Each scene shows the same named points in several views. A view is turned or mirrored, and shifted as a whole, has a little noise and may leave points out.

Scene 1
View 1
K339: [ 34 -26   7  14 -15  18   4 -15   1  28   5  -5 -38 -16   6 -26   0  -7
 -10  15]
K971: [ 22   0   9  -8  -2  25  24 -20  -5   8  22 -31 -33 -17   3  -2   3   6
  -2  -4]
K563: [ 19 -24  25   5   7   6  15 -10   5  10   8 -32 -42 -10  -3 -15   0  -5
  -1  -3]
K140: [ 17 -23   2  27 -24  10  -3  -7  28  21   6  -3 -47 -14  -8 -25   1 -19
  16  12]
K593: [ 42  -5   6   4  -5   2   8 -18 -17  12   8 -13 -32 -26 -11 -13  -7   3
  -4  -8]
K591: [ 48   5 -14  -8  -9  17  18 -36 -37   8  16  -9 -27 -38   1 -15 -10  21
 -26  -1]
K265: [ 22  17 -11   0 -14   9  14 -22  -1  -3  22 -19 -35 -30 -17  -5  -5   5
  15 -12]
K939: [ 44 -54  15  24 -37  57  -4  -4  19  71   1  14 -35   4  40 -33  20 -26
 -20  49]
K985: [ 40   2   6  13 -13  -6  -3  -6  -1  12   7  -7 -32 -23 -23  -7  -4  -9
  21 -15]
K906: [ 16 -28  19  16  -2   2   7  -8  14  11   4 -22 -47 -13  -7 -24  -2 -10
   3   2]
K270: [ 53 -27  37   5 -10  33   5   3  -3  52   5 -10 -24   3  19  -5  17 -18
  -4   9]
K802: [  9   3  -1  -3 -15  34  23 -20  12   8  28 -29 -37 -16   5  -3   7   2
   8   3]
K658: [ 11  -4   6  -3   2  15  24 -22   1  -2  20 -34 -41 -20  -3 -10  -3   7
  -1  -4]
K651: [ 52 -19   2  12 -26  30   0 -14  -7  41   6   8 -29 -18  12 -20   5  -8
 -11  17]
K910: [ 58  -4   5   6  -4 -10   1 -17 -30  12   1  -3 -28 -32 -18 -16 -12   4
  -7 -14]
K106: [ 35   3 -19  -2 -15  19  17 -36 -22   6  18  -9 -34 -37   0 -18  -9  17
 -19   4]
K380: [ 52 -28  10  14 -24  29  -1 -11  -5  46   3   7 -30 -13  16 -22   6 -12
 -14  20]
K241: [ 41  13  -6  -7  -7  11  17 -26 -24   3  18 -16 -27 -33  -9  -4  -7  14
  -5 -12]
K912: [ 57 -10  -2   3 -22  30   6 -21 -21  36  10   4 -25 -23  13 -15   2   2
 -20  12]
K542: [ 51 -12   2   4  -6   5   7 -23 -27  17   4  -5 -31 -29  -4 -21  -9   7
 -19   0]
K779: [ 58 -27  14  21 -21  11  -9  -5  -6  42  -4  10 -31 -14   2 -23   3 -16
  -4  10]
K286: [ 75 -15  11   1   8 -14   4 -25 -56  17  -7  -1 -25 -36  -9 -24 -17  14
 -36 -10]
View 2
K241: [  1   8 -15  32   7 -26 -19 -27   3 -12   1  -2  12 -24   0  14  -1  39
  -8 -30]
K910: [  1   9 -22  13   0 -16  -6 -32 -18  -4  17   2   3 -14  -3   9  -4  28
 -25  -8]
K140: [ -8 -33 -16   5  -7  26 -33  -1   4  -9 -15 -11   2  26  12  11 -14  12
  -8 -10]
K985: [ -7  -4 -24  22   3  14 -32 -32 -17  -7  -2  -6  -1   3   2  16 -13  31
 -23 -14]
K286: [  4  18 -19   0  -4 -42  19 -35 -17   3  33   9   6 -29  -5  -4   5  21
 -22   0]
K802: [-11 -19  -6  31   2  -1 -40 -12  26 -12 -27 -15  11  -9  13   7  -3  35
  15 -39]
K651: [-26 -32 -33  -4   0 -17 -14  -4  -4 -10   0  -1   8  -7   5  -2  -2  -7
  -2 -24]
K591: [  3   7 -15  24   5 -47  -2 -14   7 -15  10   5  20 -28  -1  12   5  29
  -4 -29]
K542: [ -2  -1 -17   8  -2 -26  -2 -19  -3  -5  12   2  10 -15   1   4   1  20
 -11 -13]
K779: [-25 -29 -34 -12  -5  -1 -13 -15 -17  -1   6  -2  -1   1   5  -5  -7  -8
 -13  -8]
K270: [-45 -37 -30 -10  -5  -1 -24 -30  -4  10  -9 -14  -6 -20  11 -27  -1  -4
  11 -23]
K971: [ -9  -8  -6  27   0 -11 -29 -26  20  -3 -15 -13   8 -21  10  -2   1  38
  11 -33]
K106: [  5  -1 -13  23   3 -36  -9  -5  13 -19   2   3  21 -16   2  16   2  27
  -3 -28]
K339: [-12 -27 -16  -3  -9  -4 -13  -5   7  -4  -4  -5   6   2   9  -3  -4   6
   0 -12]
K939: [-49 -74 -36 -36 -12  -6 -14  18   9  -3 -12  -8   6   7  16 -25   0 -44
  19 -20]
K265: [  3   1 -12  40   8  -2 -35 -20   7 -17 -12  -7  11  -5   5  24  -8  45
  -9 -31]
K563: [ -5 -12   2   9 -12  10 -24 -29  15   9 -11 -15  -2  -4  13 -11  -4  35
   5  -9]
View 3
K910: [ 20 -31  32  -2 -35  22  14  -6  -4 -28   4  16   4  -3  11  10  -2  -7
 -14   0]
K906: [ -1  -2  34 -14 -14  27  -3  12  -4 -36  -1  -5   4  -5   0 -18  -8  15
 -40 -38]
K593: [ 14 -16  36  -6 -26  17  13  -5  -1 -30   3   8   2  -2   0   7   1   2
 -23 -11]
K658: [ 13  12  51 -12 -18   8  10   0   9 -26  -5   5   0 -11 -18   6  11  14
 -40 -33]
K106: [ 18 -13  54  -9 -26   0  37  -7   7 -38   2  12   3   4  -7  32   0  14
 -38  -3]
K270: [-31   0   7 -25  12  25   7 -15 -21 -44  22 -28   6  15 -10  -2  10  -4
 -16 -11]
K912: [ -7 -19  29 -15  -9   9  35 -15 -10 -49  17  -7   6  19  -3  26   0   6
 -26   7]
K380: [-23 -19  18 -21   1  21  25  -6 -17 -57  20 -19   7  23   3   7 -10  11
 -30  -2]
K591: [ 20 -16  51  -8 -29   3  41 -13   3 -33   4  19   8   3  -7  41   7   1
 -31   4]
K286: [ 14 -39  31  -8 -37  35  31  -6 -16 -27   7  33  25  -1  17  32   2 -29
 -17   8]
K971: [  8  13  45 -13 -12   4  14 -11   5 -27   1  -2  -1  -5 -23  12  17   9
 -31 -24]
K563: [  0   7  36 -16 -12  26   0   5  -3 -28  -1  -1   8  -9  -8  -9   6   4
 -36 -38]
K140: [ -2 -10  31 -10 -11  14  -2  11   1 -50   3 -22 -12   8   3 -26 -20  36
 -38 -30]
K779: [-15 -29  13 -14  -8  27  13  -3 -17 -51  17 -16   4  19  12  -5 -15   6
 -21  -2]
K985: [ 20 -20  28   2 -29  13  -6  -5   5 -30   2  -5 -15  -3   3 -15  -6  13
 -11 -12]
K339: [-11 -12  30 -18  -8  21  19   3  -9 -49   9 -10   7  12   2   2 -10  15
 -39 -18]
K542: [  9 -23  37 -10 -25  20  26  -4  -6 -35   6  13  10   3   5  20  -2  -2
 -27  -3]
K241: [ 25 -10  47  -3 -29   1  22 -15   8 -25   1  12  -3  -5 -11  23  11   4
 -21  -4]
K651: [-15 -20  23 -16  -3  14  27  -9 -12 -55  18 -17   2  22   1  12  -9  14
 -28   1]
View 4
K779: [  3   6   3 -17  -7  14  42 -14 -23   9  -3   8  22  16 -14  -3  25 -18
  10  -4]
K563: [-16  22  18  19 -20 -20  19 -12 -11  31 -25  -2  19   5  -6  20  -3  -7
   3  -9]
K270: [-14  12 -14 -16 -14  16  32 -13  -6  11 -17   6  11  14 -25  19   2 -20
 -13  12]
K106: [ 12  11  30   0   5 -12 -14   9 -22  24 -34   3  18   6  13   7  17 -33
  41   8]
K658: [-13  19  29  20 -14 -26 -11   1 -10  33 -36  -4  21   8   5  19  -7 -17
  14  -4]
K912: [ 12   7   4 -20   4  12  10   2 -19  10 -23   9  14  10  -5   6  21 -34
  24  16]
K265: [-19   5  43   3  -9 -19 -18   7 -23  28 -28  -3  30  29  21   5  -1 -18
  21 -10]
K591: [  9  10  29  -5  13 -11  -8   6 -27  24 -40   9  11   6  18  17  21 -33
  47  20]
K906: [-10  20  21  19 -23 -19  24 -13 -13  27 -13  -3  26   6  -9   6   3  -6
   4 -22]
K286: [  4  11  27  -7  20 -12  43 -18 -43  26 -31  21   1   3  18  30  42 -18
  56  23]
K651: [ 12   6   0 -19  -5  15  18  -2 -15   7 -13   6  21  12 -13  -4  20 -31
  14   5]
K241: [-13   6  36  -3   5 -15  -9   4 -28  27 -37   5  17  21  22  19  10 -24
  34  11]
K593: [-11   9  29   0  -2 -13  15  -7 -28  26 -24   5  19  16  11  14  14 -16
  25   1]
K910: [-11   5  35  -7   6 -12  28 -13 -40  25 -22  12  16  20  19  16  27 -13
  38   3]
K939: [ 34  15 -40 -21 -21  36  33  -3   9  -7   3   2  22  -6 -55 -18  16 -37
 -15  -1]
K380: [ 13  10  -7 -17  -7  16  28  -6 -13   6 -10   7  19   7 -21  -2  21 -29
   9   3]
K971: [-16  16  21   7 -10 -15 -12   3 -10  28 -38  -1  17  13   3  24  -7 -21
   9   7]
K140: [ -1  11  19   5 -27  -5  17  -6 -12  17   1  -7  40  18 -13 -18   5 -12
  -1 -34]
K802: [-13  14  20   8 -18 -12 -26  11  -3  25 -32  -8  27  16  -1   8 -14 -25
   1  -5]

In a view up to two points have been moved. Name them for each view, in the order of its rows, or write -.
view 1 | -
view 2 | -
view 3 | K140
view 4 | K270
